Each row is a point on a landscape with many valleys, with its height.
From any point a ball takes the steepest step (drop divided by distance) to one of its 2 nearest points. It stops when none of these is lower. Distance is the straight distance between rows; heights are no part of it.
vosim: [ 92 131 140 184 121 144 133 121 142  99 185 114 129 109 160 136 125 125
 104 155  73  77 150 175 128  97 134 124 172 146 161 162 103 197 153 105
 161 139  99  89 167 111]  height 1.97
Seve: [ 82 137 165 169 114 143 142 104 134 109 161 120 141 150 157 156  93 129
 129 167  73  73 171 123 110 133 137 106 121 116 165 137  76 204 191  98
 132 186 119  93 136  94]  height 2.66
gifiv: [132 140 117 101 118 159 141 145 116 160 147 114 124 114 136 102 154 104
 114 137 148 156 126 104 101  96 121 152 141 126 119 154 139 127 133  71
 114 121 121 156  98 169]  height 2.37
gosu: [121 117 179 154 129 161 145  92 117 108  86 101 138 160 133 146 100  89
 137 126 118 101 125 132 101 155 151  83  99 134 150 118  75 103 150 122
 118 182 165 128 149  85]  height 5.01
nat: [188 131 133  54 146 136 138 156 123 135 119 149 103 121 137 129 176 114
 121 111 135 199 102 123 170 169  92 119 113 115  92 103 166  49 108 138
 123 116 145 152 142 157]  height 3.56
kikup: [191  65 120 139 147 172 152 110 147 105 140  68 128 153 150  95  83 104
 145 146 111 139 111 173 176 149 103 129 126 133 101  66 126  89  59 121
  82  54 102  90 124 160]  height 4.28
kigor: [150 169 103  76 167 185 141 115  86 127 147 132 132 110 148 146 141 107
 113 194 107 126 161 148 119 125 156 114 116  65 137 151 101 103 159  73
  80 124 117 120 120 136]  height 4.21
golig: [116 152  88  63 102 120 139 134 116 156 163 130 131 107 143  72 154 170
 118 108 163 130 137 107 138 126 145 183 125  99  94 118 165 136  86 132
 122 114 143 121 108 170]  height 2.00
kalap: [ 85 104 149 135 126 146 157 165 127 170 131 122 107 104 170 104 161 117
 112 144 117 154 108 118 119 117  91 121 169 153 138 153 152 157 146 113
 133 134 171 132 183 120]  height 2.67
pori: [ 51  91 130 157 146 104 179 150 133 142 107 137 108  91 122 115 143 123
  93 124 130 126 134 144 111 145  91 107 171 136  89 109 163 164 142 171
 176 131 141 131 189 118]  height 6.70
fav: [188 136 154  90 112 183 154 114  97 113 108 131 125 172 126 101  94 121
 141 137 127 117 135 101 137 142 160 153  95 130 131 120 104 103  88  97
  82 160 162  97  87 133]  height 4.26
Kanov: [153  94 122  62 153 135 150 158 108 159 132 119 106 117 137  89 149  96
 130 118 142 213 104 115 134 135  75 121 137 134 108 123 162  56 101 122
 115  84 134 172 138 144]  height 2.85
Naza: [ 98 129 137 173 122 109 146 153 146 127 120 141 146 101 127 127 141 104
 111 149 116 112 130 161 104  66  96  86 170 157 126 153 136 191 151 122
 203 155  72 138 143 150]  height 0.92
vuzi: [154 149 120 136 173 137 124  97 127 118 138 103 142 122 126 157 114 102
 143 178 108 135 132 170 104 124 108  80 118  93 133 120  81  45 146  91
 107 127  85 106 126 128]  height 3.83
pusu: [ 86 129 140 164  99 167 147 141 152 148 184  93 101 106 215 105 134 159
 131 139  76  96 138 122 157 106 125 168 158 177 150 141 107 184 107 104
 101 107 155  60 164 124]  height 3.62
pumo: [166 148 114  90 158 170 125 105 111 124 166 112 138 129 148 146 103 107
 143 188  97 151 136 167 149 128 112 111 106  88 130 111 100  59 126  78
  66 136 107  96 121 141]  height 3.90
fuvad: [ 86 178 133 170 124  69 170  99 137 116 104 121 148 107  79 140 115 150
 109 178 116  78 160 127 110 125  85 103 112  78  78  98 132 134 209 135
 160 174  87  96 130 100]  height 1.99
Daset: [111 137 154 118  81 114 100 166 149 132 132 155 121 115 196 167 179 176
 140  86 100 123  91  86 190 135 127 135 137 168 168 180 128 158 101 135
 143 163 179 119 183 120]  height 4.38
zam: [105 141  92 144 109 120 137 132 185 104 116 129 161 125 117 104 136 136
 135  97 187  86 106 139 143  64 129 114 146 149 117 136 127 116  84 129
 188 142  99 105 125 148]  height 8.46
suda: [ 95 110 105 191 137  82  94 118 184 104 175 108 156 125  88 158 102 174
 151 124 108 117 131 173 146 103 123  97 137 162 144 129 114 127 192 153
 166 136  54 125  95  99]  height 4.12
ziza: [136 200 130  62 144  99 134  88  54 141 102 165 129 103 111 116 172 137
  98 153 171 136 137 101 121 163 164 151  88  68  89 132 154 109 153 148
 128 126 174 111 129 121]  height 3.84
mup: [113 162 126 107  84 100 101 129 124 118 102 193 138 143 113 136 153 168
 121  72 171 107 112  98 140 129 158 153 109 127 140 140 126 157 123 150
 160 157 181 140 116 129]  height 8.00
Betak: [115  76 177 187 120 160 178 145 137 133  89  86 118 133 180 100 108  61
 157 152 120 125 106 136  74 116  93 106 166 162 131 129 124 148 106 119
 162 135 147 128 175 136]  height 3.14
sited: [175 139  73  92  97 103 112 140 157 122 216 135 158 125 130 100 141 165
 135 107 145 144 123 138 180  76 120 148 148 124 111 135 171  95  93 116
 148  75  68 103  66 170]  height 1.54
vovik: [129 108 128  87 113 161 133 160 120 122 120 153 107 134 157 133 135 131
 114 124 131  69 121 125 183 146 198 161 118 148 182 173 131 216  73 143
  95 130 154 111 134 153]  height 4.68
rufis: [124 160 107  88 150 110 126 146 150 120 131 134 149  99 138 143 178 117
 104 104 167 127 106 154 148 109  97 103 150 121 101 155 153  88 103 150
 166  93 115 137 153 148]  height 8.69
nabe: [ 59 111 130 177 132  84 140 150 163 151 144 109 116  83 135 106 129 153
 114 132  98 157 138 130 117 122  54 105 175 155  95 109 171 135 168 141
 174 130 129 120 188 100]  height 6.48
tuve: [152 135 136 110 113 157 124 109 111 114 123 140 128 159 115 141 106 128
 131  97 131  77 133 126 149 158 165 147  74 129 145 122  96 141  89 141
  95 160 165  87 123 108]  height 4.05
nirot: [124 132 102 136 142 123 154 141 154 102 121 104 161 111 144 122 140 112
 118 114 177 112 103 171 138  79  88  93 147 148 106 134 127 109  79 119
 175 100 101 118 156 147]  height 8.56
malat: [162 175 145  19 139 122 116 133  78 140 153 167 126 108 141 149 177 141
 105 114 139 170 113 106 171 164 110 124 131  97 103 128 164  75 136 142
 109 138 164 147 141 162]  height 4.27
Ganav: [166 171 146 132 161 132 125  96 127 105 120 109 149 124 131 182 142 124
 136 167 118 129 119 144 101 114  93  67 118  83 127 139  88  31 159  63
 138 179 113 130 141 110]  height 3.38
vetis: [131 124 110 142 104  89  95 156 145 129 125 145 140 138 112 123 138 134
 144  96 137 157 113 101 124 101 104 130 159 140 155 138 130 126 167 121
 155 125 128 189 104 136]  height 3.63
muda: [208 176 112  56 169 162 121 100  84 119 152 163 125  92 128 159 141 122
 110 202 112 134 155 154 161 159 175 143  97  44 139 120 115 101 138  92
  66 136 126  87 118 122]  height 4.46
selop: [ 92 112 121 186  88 141 146 122 167 118 197  72 118 118 175 126 107 149
 126 125 100  62 137 145 148 120 141 142 163 148 124 134  98 182 111 119
 112 114 143  37 155 125]  height 3.39
fek: [141  63 153 139 156 136 133 113 137  86  78 110 107 150 111 159 101 117
 132 116 121 116  96 145 129 178 131  96  89 152 164 119 110  99  79 169
  85 132 162 113 156 110]  height 0.88
venoz: [148 197 119 120 116  63  84 102 124 134 121 165 165 108  76 137 163 155
 134 130 176 133 128 128 113  97 128 141 126 100 105 115 163 125 175 123
 172 137 104 182  84 151]  height 5.38
gefu: [105 101  96 101  88 117 100 160 133 175 130 129  88 135 127  94 128 169
 175  77 125 186 138  85 128 149 113 190 146 138 132 137 135 165 113 183
  95  87 160 148 126 121]  height 6.44
lizot: [ 89  94  91 132 147 122 141 127 105 111  85 136 102 126  96 102  97 128
 120  94 170  54 126 130 115 167 196 155 110 126 106 115 138 193  66 199
 119  92 145 115 118 136]  height 3.10
bav: [124  41 132 175 151 139 136 164 128 118 101  99 114 151 157 127 130  68
 147 160  99 163  96 156  96  98 120 120 154 170 175 145 137 157 105 136
 148  47  90 168 147 112]  height 1.57
dus: [147  89 110  87  99 174 111 149 126 165 135 101  97 160 147  97 125 160
 150 107 104 174 117  92 147 136 113 183 137 159 138 137 130 147  95 144
  80  97 152 134 134 146]  height 6.10
tunu: [144  63 132 119 141 174 118 170 111 139  69 105  96 165 148 116 125  83
 130 127 132 146 101 129 112 114 162 167 139 152 155 164 143 164  73 146
 106  85 112 157 123 161]  height 5.35
votem: [ 71 129 148 149  93 102 107 149 162 130 140 155 115  93 180 144 168 170
 117 107  92 123 116 121 160 105 103 132 163 179 160 171 134 159 119 131
 172 147 180 108 215  99]  height 3.77
bunar: [149 147 130 108 156 103 111 157 135 119  95 160 138 119 106 117 166 115
 120  97 198 152  86 145 126 104 114  99 129 140 111 125 142  94  96 139
 172 100 127 170 131 150]  height 8.83
zanuv: [ 73  74 102 150 108  92 117 164 170 173 102 114 100 123 134  92 117 166
 153  84 118 166 133 102 132 126 100 177 169 180 129 118 149 180 125 190
 124  82 155 128 150 104]  height 6.75
laso: [119  85  99 202 124  92  95 130 171 115 139 103 133 155  78 132  89 150
 152 104 111 140 142 140 117 123 132  95 122 170 159 124 117 135 158 136
 136 118  80 143 115 114]  height 4.61
vot: [ 90  71 100 172 115  97  89 129 164 129 147 105 118 155  91 149  91 178
 166 106  90 156 134 110 119 151 113 148 127 174 160 105 123 129 153 146
 101 123 121 148 115  85]  height 5.14
fotuk: [121 115  89 167 127  82  91 125 156 115 197 123 169 143 111 159 115 170
 151 134 114 157 117 156 127  87 111 105 153 141 146 148 135  86 182 109
 139  86  53 129  90 114]  height 3.55
kovak: [101 117 126 160  82 101 120 148 159 153  77 125 127 154  98 100 127 156
 142 105 119 159 145  75 122  86 105 137 141 164 169 127 143 179 151 139
 164 156 139 167 117 131]  height 4.49
miro: [ 86  72 106 121 142 100 117 154 184 150  76 136  90 136 125 106 119 136
 161  62 146 145 119 101 135 157 115 154 147 164 121 144 141 169  74 214
 132  87 165 150 164 117]  height 7.07
luza: [103 183 135  98 156 121 175 108 105 133 116 122 119  90 146 138 155 129
  96 158 165 119 150 133 101 145  84  88 137  63  77 132 134  71 163 115
 157 152 151 123 170 105]  height 2.48
vab: [ 88 153 147 180 129 162 159 119 120 111 175 117 138 130 160 131 107 101
 101 173  88  39 176 151 108 131 158 126 141 110 135 135  97 233 169 108
 135 159  98  81 133 132]  height 2.30
Berir: [106 210 115 141 128  78 150  65 121 109 112 126 143 126  81 155 145 149
 114 163 168  83 158 139  99 116 113 104 106  75  73 102 121  99 168 131
 180 163 117 118 132 105]  height 1.50
Disid: [ 92 114 122 148 174 112 147 128 116 150 141 122 119 104  98 140 122  97
 105 183 126 148 155 148  88 137 124 111 133 101  96 104 137 123 185 134
 140 108  64 162 121 117]  height 3.74
fumum: [169 195 115 106 119 173 138  65  78 108 174 129 156 114 120 100  96 146
 143 163 136 115 176 138 129 132 176 168  81  57 106 106 102 109 125  86
  90 144 119  65  72 138]  height 3.09
modu: [153 140 140 124 126 185 138  86 121 126 170  93 143 151 124 102  81 105
 174 161 104 140 156 133 119 121 138 140 108  87 121 104  80  59 118  82
  67 153 117  92 102 136]  height 3.57
dazak: [164 119 140 135 104 166 165 108 164 113 132  79 131 155 171  95  95 111
 142 109 121  91 120 142 157 135 109 138 131 135  87 106 102 113  61 123
  95 131 147  70 114 151]  height 5.09
gebo: [ 64 102  90 167  95  74 109 147 161 148 136 133 103 130 117 115 105 188
 146 102  93 127 153 121 127 144 135 164 136 172 158 113 143 235 168 187
 125 120 116 145 130 108]  height 5.96
dinif: [114 155 159 105 147 155 151 102  84 128 112 136 124 125 142 144 142 123
 111 157 130 103 165 119 124 168 168 104 110  97 144 129 105 146 165 103
 118 148 153 125 132  71]  height 3.35
Suled: [211 156 117  53 168 130 112 106  61 125 125 171 123  81 121 164 150 112
 114 159 139 166 131 134 154 164 185 152 101  73 123 131 141  92 131 134
  80 113 139 118 113 123]  height 4.71
roko: [138 113 172 175 147 148 159 137 145 127  74  95 138 144 116 112 105  43
 116 150 157 125 118 134  62  77 104  88 129 137 118  96 123 105 122 106
 186 147  95 165 120 138]  height 2.45
Kan: [131 139 100 114 184 113 108 115 112 128 152 137 132  99 102 152 128 111
 111 156 124 161 127 139 111 120 130 132 135  89 130 126 132  86 161 119
 104  84  84 150  97 128]  height 3.32
vigov: [224 120 124  92 153 180 108 125 119  78 108 139  87 179 123 119 108  82
 101 125 139 142 109 181 177 156 163 153  90 127  98  66 145  93  36 110
 113 106 149  99 110 177]  height 4.82
lar: [ 85  87  97 125 142  95 115 126 135 121  90 166  99 125  87 148 101 141
 131  71 152  90 109 133 127 164 168 125 122 143 133 114 133 170  92 227
 132 116 165 141 141 112]  height 2.65
zad: [201  71 111 112 170 123 138 169 138 124 143 137 142 160 139 146 127  70
 128 124 130 187  93 156 132 117 102 120 123 126 157 135 150  57  99 126
 109  32  90 177 106 136]  height 3.30
Zaru: [102 182 121 126 117  55 119 108 111 141 133 164 157  86  97 150 153 166
 113 147 140 128 160 127 104 124 105 117 127  74 114  95 171 147 195 148
 163 136  99 179 106 138]  height 4.99
Kedid: [ 91 158  99 112 102  76 117 137 173 129  93 167 143 134  92 123 143 175
 124  84 177 104 130 117 142 120 155 146 129 129 108 101 158 168 109 194
 187 152 168 142 118 145]  height 8.18
Mubud: [130 108 142 169 162 105 126 132 140 120  69 114 140 156  77 131 118  86
 116 135 136 164 116 122  85 106 128 106 112 140 141 111 132  92 150 128
 169 140 108 177 124 112]  height 3.26
zuto: [ 79 143 114 185 100  81 155 109 170 114 154 115 159 114  93 140 105 171
 128 138 108  75 143 129 119 109  86  92 137 123  91 110 124 151 194 126
 170 177  82  74 132 103]  height 2.38
Pekom: [116 185 155  97 136 110 112  86  90 150 121 154 136 109 131 160 150 169
 127 172 124 134 156  95 120 142 130 129 113  69 124 120 125  90 225  85
 130 191 129 140 117  91]  height 2.04
Lirak: [115  61 200 154 126 178 168 144 127 114  53 101 109 156 158 108 105  70
 150 145 125 125 118 111  72 144 126 101 118 147 157 137 116 144 125 125
 147 159 165 155 162 124]  height 3.85
mepi: [122  86 187 173  93 155 157 130 145 138  63  75 117 165 141 105 102  76
 152 126 119 150 134 100  69 116  83 104 107 161 149 117  99 124 138  97
 159 202 159 156 146 111]  height 4.57
tuze: [162  53 122 142 158 154 150 166 124 142 149  87 126 146 149 124 120  77
 145 162 109 174 107 137 116 114  96 117 136 145 159 143 143  98 103 117
 112  36  89 164 122 143]  height 2.57
Dipe: [195 171 130 103 134 166 110  67 102 114 151 117 152 132 127 100  99 100
 148 179 125 141 169 123 114 106 166 152 101  83  88 104  83  72 103  72
  83 128  97  84  59 138]  height 3.31
supo: [178 116 137 139 126 128  76 126 102 127  96 170 118 149  74 160  94 125
 148 102 132 113 130 112 112 152 218 163  82 156 172 125 114 157 115 156
  85 130 138 154  90 138]  height 6.89
dabo: [102 168 119  77 130 112 131 123  82 130 137 147 132  97 131 124 170 152
 106 122 156 123 143 121 136 154 142 145 112  94 101 132 150 130 157 131
 127 153 170 150 130 132]  height 4.15
fur: [131  93 135 130 142 124  94 125 140 109  70 147 114 154  81 153 116 134
 135  70 149 106  88 119 136 175 160 116  92 141 136 114 118 117  76 198
 117 139 186 132 148 103]  height 1.94
mada: [141 214 126  85 147 116 119 121  60 138 165 169 127  76 154 163 193 147
 101 171 143 129 140 117 132 133 167 151 114  72 130 162 134 157 165  94
 114 146 122 168 103 163]  height 4.94
nibek: [ 54 135 147 186 112  89 129 123 161 148 174  93  89  88 172 146 149 185
 124 129  73 139 140 122 134 104  61 105 170 151 119 117 160 126 176 115
 153 145 148  93 180  88]  height 6.26
lupeb: [117  89 212 149 155 171 170 110 114 115  88 107 120 137 184 134 114  55
 148 163 118 115 121 138  93 149 128  56 127 123 145 140 100 115 140 110
 125 156 167 137 176  84]  height 4.51
zud: [114 127 153 172 122 128 159 163 137 133  74 133 145 139 110  95 140  80
  85 145 149 123 133 138  83  67 104  97 152 150 116 127 150 151 151 132
 192 152  85 151 112 155]  height 1.66
mozif: [208 115 125 113 160 124  90 171 147 106 148 157 139 158 131 186 143  88
 122 106 118 175  83 157 157 127 117 111 124 129 171 124 145  82 110 113
 110  84  80 165 107 154]  height 4.04
dis: [ 71 138 164 162  94  92 111 116 148 132 151 117 116 114 148 164 139 182
 131 130  71 135 133 110 140 123  97  97 152 151 141 154 127 134 199  99
 154 180 143 124 172  77]  height 5.91
Dafe: [ 76 123 131 221 114 108 148 111 173 110 134  90 143 137 134 138 100 131
 132 148 103  81 136 152 111 122 101  90 154 157 110 125 112 164 157 130
 167 170 117  87 161 100]  height 2.81
ker: [166 126 161 111 122 186 144  88 111 134 128  85 138 174 150 102  90 107
 164 131 120 135 128 110 131 144 134 129  92 128 111 121  80  62 116 100
  76 155 174 107 109 117]  height 3.92
gasog: [175 127 102  91 129 168 140 121 146 114 126 110 114 151 149 100 110 105
 115 118 149 110 116 152 165 119 138 150 138 129  91  97 153 124  38 120
  90 102 120  85 107 175]  height 4.81
zovif: [171 154 135  48 138 135 116 131  70 146 113 177 115 104 121 131 152 126
 118 112 163 174 127  99 132 157 162 148 117 102 118 115 150  91 134 149
  91  99 143 168 134 143]  height 4.76
mopip: [ 97 118 130 103 136 132 140 155 116 166 118 117 104 103 148  93 162 124
 119 120 151 169 111 102 113 139  85 123 151 150 109 146 145 106 118 130
 136 114 156 166 157 133]  height 1.96
buraf: [ 71 106 116 230 113 134 143 116 173  96 170  80 127 109 163 114 103 125
 121 143 107  47 155 154 120 121 132 120 173 152  98 117 107 209 137 152
 134 143  98  48 158 112]  height 3.16
tedo: [110 170  98 111 101 110 133 100 121 132 181 119 149 114 129 111 133 199
 133 108 177 104 151 118 145 127 135 146 114  77  68 122 145 117 120 127
 146 129 130 117 111 151]  height 2.44
nir: [102 125 132 103 107 107 110 154 166 142  51 149 107 149 119 112 142 140
 154  56 158 150  98  88 125 142 119 149 128 166 141 129 130 152  87 181
 157 143 201 147 164 124]  height 7.42
Supez: [183 122  70 127 134 109 114 159 178 100 187 137 178 151  99 106 124 139
 151 111 151 140 103 161 169  85 133 130 138 128 130 124 176  86 100 148
 148  49  69 105  47 151]  height 2.14
mit: [104 104 125 177 170 127 132 104 120 125  97 117 120 130  76 135  96  85
 107 151 110 129 153 139  90 132 128  98 110 108 121 110 112 130 171 140
 134 141  92 150 119 112]  height 3.86
Pib: [ 57 148 115 118 123  81 129 126 107 150 159 153 132 111 125 133 136 178
 116 119 128 131 151 107 122 132 126 142 121  92 107 102 166 161 181 144
 135 150 127 172 120 128]  height 4.58
Nim: [210 116 134  85 134 200 131 113 109 113 106 121 102 163 149  95  95  96
 119 152 129 133 137 150 162 148 175 163 114 120  83  85 151 119  65 100
  85 107 139  91  92 174]  height 4.60
Fabap: [155 158 116  68 116 139 115 185 128 167 138 162 125 116 143  93 179 108
 131 109 145 178 110  88 128  97 113 157 153 138 148 169 156 115 121  95
 125 113 116 175  84 167]  height 1.58
gafif: [205  70 107 100 170 168 105 105 132  90 131 101  96 170 133 120  83  94
 127 122 118 153 112 172 172 148 139 144 111 112  99  52 147  87  38 115
 102  55 120 131 103 168]  height 4.62
kopos: [121 166 152 115 142 156 185 117  95 142  91 123 110  96 141  99 153  77
  95 169 174 135 138 132  74 112  92 103 141  98  71 144 143 100 157 101
 139 155 153 146 142 109]  height 2.92
gired: [ 74 103 153 156 145  94 167 162 118 139  96 164 130  89  82 111 113 105
  78 141  98 116 155 142 105 136 110 108 148 127 118 133 163 182 173 196
 149 151 112 153 157 102]  height 6.90
Simi: [130 148 156 139 100 184 157 129 134 138 186 100 129 107 219 132 137 118
 109 158  79  88 136 161 162 132 123 115 163 157 144 179 108 176 116  84
  87 125 139  58 174 130]  height 3.82
Mal: [127 189 118  91 119 127 141  79  81 143 176 128 144 113 137 114 123 170
 132 143 148 126 173 119 150 135 136 153  97  64  91  94 126  85 133 114
 109 146 133  90 108 126]  height 2.83
fal: [123 168 173 108 106 190 167 112 103 126 176 123 142 121 212 139 127 112
 114 164  94  82 149 153 165 172 126 109 132 139 149 160  77 152 150  75
  94 139 155  67 138 101]  height 3.52
Vaka: [150  88 115 146 163 165 156 122 107 123 135  82 131 153 140  81  95  68
 141 138 121 137 116 150 123 132 136 135 124 141 106 114 125 110  79 101
  88  77 105 123 107 165]  height 3.97
tula: [113 206 128 120 131 105 171  88 142 103 127  99 139 115 134 142 141 128
 107 148 181  80 136 160 116 126  84  99 145  84  44 124 115  80 139 120
 179 140 137  95 154 120]  height 2.01
Lek: [127 172 125 103 145 142 130 134  85 136 164 138 112  90 147 172 174 131
  97 158 114 124 134 139 130 139 132 115 143  90 147 171 127 124 157  92
 110 136 110 146 140 133]  height 4.56
dube: [131 141 148 111  80 146  93 130 138 122 153 147 128 136 146 158 142 164
 131 101  98 131 100  88 165 120 129 123 118 151 172 168  98 146 132  95
 128 176 173 124 140 122]  height 5.02
pizok: [210 127 132  98 176 162  88 151 131 115 156 150 132 138 133 206 150 107
 122 140  86 159 107 146 177 144 135 102  93 103 177 137 104  93 125 100
  86 120  82 148 129 147]  height 3.78
mes: [ 91 139 149 134  89 112 106 118 134 146 169 120 127 128 172 160 161 191
 128 102  82 124 130  86 156 132 125 117 124 150 171 175 115 136 171 100
 113 158 151 118 159  95]  height 5.47
Vem: [121 101 135 153  97 113 100 162 166 141  60 159 129 169  98 131 125 129
 140  89 119 148 131  92  91  98 149 151 133 170 186 155 130 188 134 144
 147 160 118 165  95 154]  height 5.13
soka: [108  83 110 111 137 170 121 159 115 134  93 156  88 146 133 109 140 105
 128 115 128  94 115 120 132 139 175 163 148 161 145 167 132 201  74 153
 111 105 139 131 131 155]  height 4.98
pofa: [127  98 137 122 134 163 131 118 117 103 126 124 121 149 140 150 111 121
 115 116 109  61 113 148 187 163 177 134 107 148 155 139 112 170  85 141
  81 119 159  82 141 126]  height 4.37
sagu: [ 59 126 159 161 112  84 175 144 109 116  95 164 134  65 101 129 138 133
  85 146 103  78 150 153 109 136 105 100 129 108 120 136 148 213 174 183
 190 190 110 122 174 107]  height 7.06
keb: [183  99 118 103 120 162 114 184 133 157 111 119 109 153 138 109 145 114
 137 101 124 173  94 107 139 125 123 158 126 161 156 141 114 130  86 121
  96  99 113 155 124 164]  height 5.77
Boni: [120 158  85 132  94  82 117 114 176 110 119 141 166 127  83  91 127 180
 140 100 188  93 124 124 146  93 137 125 137 143  78 108 157 122 121 160
 201 141 116 121 101 125]  height 8.34
vubub: [100  65 126 164 111 109 112 162 146 140  71 152  99 152  96 127 112 125
 122  97 109 129 128 124 102 145 146 138 156 175 163 144 135 219 138 182
 138 139 145 167 138 117]  height 5.72
rusa: [ 70  86 110 157 108  82 132 167 158 138  97 181 124 122 102 104  98 155
 133 103 119  95 149 125 117 125 152 155 149 181 140 127 151 252 132 200
 151 132 109 147 127 130]  height 6.08
kagi: [144  93 121 140 149 160 134 130 102 127 101 104 113 163 104 111  87 101
 141 122 130 117 126 131 109 136 170 153 118 134 125 115 105 124  78 141
  93 106 126 117  89 148]  height 3.64
fimom: [176 141  83  87 116 115 112 147 121 140 212 149 143 127 105 114 132 153
 122 114 127 189 123 135 179 119 108 162 126 102 104 107 152  59 117 109
 104  60  73 133  62 158]  height 0.69
Fumi: [126 137 117 113 119 101 105 186 147 146 110 187 138 123 136 114 173 122
 135 100 162 174  92 109 123 101 105 135 166 155 175 164 141 146 130 135
 158  90 132 189 115 167]  height 2.70
zop: [ 99 173 170 159 103 169 138  94 132 107 167 100 155 141 173 171 130 134
 119 150  96  67 132 140 134 141 127 103 118 111 158 162  67 159 139  80
 123 170 139  73 163  98]  height 3.12
vun: [175 141 146 138 131 119  55 112 111 122 118 160 143 150  67 188 117 143
 143  87 110 132 116  90 124 136 174 138  86 134 180 130  88 129 150 130
  98 170 136 150  86 134]  height 6.61
tol: [104 166 113 106 138 122 165 105  80 130 117 130 132  95 125  87 120 112
  93 140 205  95 149 120 104 128 159 160 110  92  54 106 163 146  98 134
 123 120 160  98 116 146]  height 3.43
damid: [131 185 149 100 174 116 143  94  72 122 117 169 140  93 131 176 171 139
 116 188 113 129 165 113 122 174 154 106 110  56 152 126 116 131 216 104
 118 168 132 147 125  83]  height 2.76
ler: [169 116 141 137 140 149 102 119 138 107 140 120 124 140 126 182 130 121
 127 114  96 128  93 134 143 139 141 101  96 140 169 145  96  97 101 110
  90 140 114 144 151 129]  height 2.91
bavo: [142 204 118 105 121 103 147  96  64 111  97 146 133 103 113 126 145 101
  81 176 201 103 140 116  88 149 189 149 101  92  82 132 148 147 117 134
 143 131 162 104 116 126]  height 3.61
sarab: [149  88 127 139 150 132  96 102 130 101 114 123 125 146 100 179 103 149
 159 105 118 131  90 148 148 155 123  97  93 127 146 120  94  46  95 151
 109 148 140 115 155 107]  height 1.98
Saf: [146 131 110  89 140 146 126 129 105 160 177 105 139 110 123 115 135 122
 132 150 126 171 139 116 137 123 119 138 128 112 118 143 140  88 145  91
  97 101 100 138 106 138]  height 2.86
Sele: [159 133 160 137 114 147 153  68 176 120 156  87 155 152 179 120  81 126
 126  98 132  95 140 146 170 155  89 116 113 115  77 108  93  69  77 128
 101 151 164  41 133 112]  height 5.36
roli: [ 83  99 131 194 138 128 132 146 138 111 148 123 130 113 150 114 131  94
 104 162  79  97 136 171 103  92 120 110 181 171 150 149 144 214 142 131
 169 106  64 110 169 138]  height 1.55
pir: [141  63 126 144 127 121 102 139 139 147  91 103 118 161  95 112 119 139
 167  86 140 198 103  99 111 137 106 124 119 158 151 111 127  65 126 145
 140 128 148 185 134 109]  height 3.75
Vub: [147 138 132  93 144 151 112  94  79 125 126 152 123 122 109 153 122 138
 137 129 147 107 148  94 139 164 180 144  76  95 150 135 108 122 144 127
  94 152 169 110 106  96]  height 3.73
Gep: [ 96 106 154 123 128 135 123 167 142 162 150 117  96  89 192 120 169 154
 119 122  90 145 112 114 161 113 111 139 173 185 162 167 135 174 112 125
 115 101 157 120 204 116]  height 3.24
Mazu: [139 132  92  70 108 115 127 119 100 142 211 134 134  97 115  98 134 183
 139 106 141 168 154 111 155 138 125 167 122  92  86  92 154  96 101 124
  95  89 106 133  90 148]  height 1.46
tef: [187 178 149 133  92 103  48 132 126 135 116 178 162 142  82 151 158 146
 151  90 142 156 115  75 116 106 162 152  94 138 158 125 110  92 158 110
 135 160 134 162  74 141]  height 6.21
nur: [145  84 117 128 117  96  97 130 144 119 113 129 130 154  90 144 117 153
 162  82 123 146 106 130 161 146 104 123 105 149 130 112 109  61 111 153
 139 122 132 141 132 111]  height 2.82
katuk: [ 86  83  77 154 111  63  84 136 170 146 171 114 113 137 101 123  96 198
 173  84 105 138 132 122 144 138 115 160 143 181 138 101 132 164 161 181
  97  79 115 143 113 108]  height 5.59
mave: [125  70 141 169 105 125 134 141 154 145  76  67 118 167 109 105 111 115
 163 114 124 184 117  89  88 115  68 111 119 164 152 114 119  93 139 112
 155 155 143 170 139 117]  height 4.59
dapug: [126 203 139  99 131 148 184 112  86 140 113 120 127 100 137  92 135  82
  95 163 192 103 141 136  91 113 121 138 133 103  59 132 143 108 112  94
 139 129 151 112 113 148]  height 3.23
Sof: [165 126  86 132 147  80  88 140 145  95 202 143 179 139  91 143 116 152
 152 103 141 146 107 182 145 114 125 118 149 122 152 127 152  72 136 142
 126  58  62 149  79 124]  height 2.84
zaloz: [171 181 135 139 105 110  78 130 129 133 118 171 167 147  72 135 136 132
 127 115 168 132 119 104 114  79 139 131 116 130 137 131 135  89 165  88
 173 145 102 174  63 134]  height 5.81
lalo: [139  89  93 125 137 145 128 131 103 114  81 130 105 145  97  95  75 115
 113 134 151  71 130 124  95 139 205 187 114 147 116 122 134 179  47 169
  97  80 120 105  82 156]  height 3.34
pato: [123  66 135 204 124 140 138 146 164 128 104  84 123 140 147 108 113  89
 149 130 111 143 115 139  78  92  99 108 162 189 146 130 127 161  89 132
 160  90 105 134 167 129]  height 2.47
pirif: [117 129 148 101  97 118  88 161 132 156  96 179 117 137 108 138 141 163
 146  62 128 137 110  73 133 156 145 159 124 140 164 141 120 154 132 161
 122 156 201 167 134 121]  height 7.75
zuli: [108 189 149 128 140 124 148  88 110 125 126 115 133 118 132 161 144 127
 137 189  97 124 152 130  93 121 109  90 130  70 119 131  97  73 211  63
 139 177 105 124 137  84]  height 2.78

For each start below, name the point where the ball stops.
gired => mopip
venoz => Berir
gafif => fek
gebo => fimom
Kedid => Pekom
Simi => Naza
tunu => Pekom
mada => Berir
sagu => mopip

Call two points neighbours if one is among the 2 nearest of the other. Go from one point of each pair to the other, from neighbour to neighbour, staying as low as possible. Name the highest point that can't be avoided.
Fabap and Naza => mit
Berir and mopip => mada
bav and fek => mozif
fimom and Pekom => pumo
Naza and Berir => Simi
Nim and bav => vigov
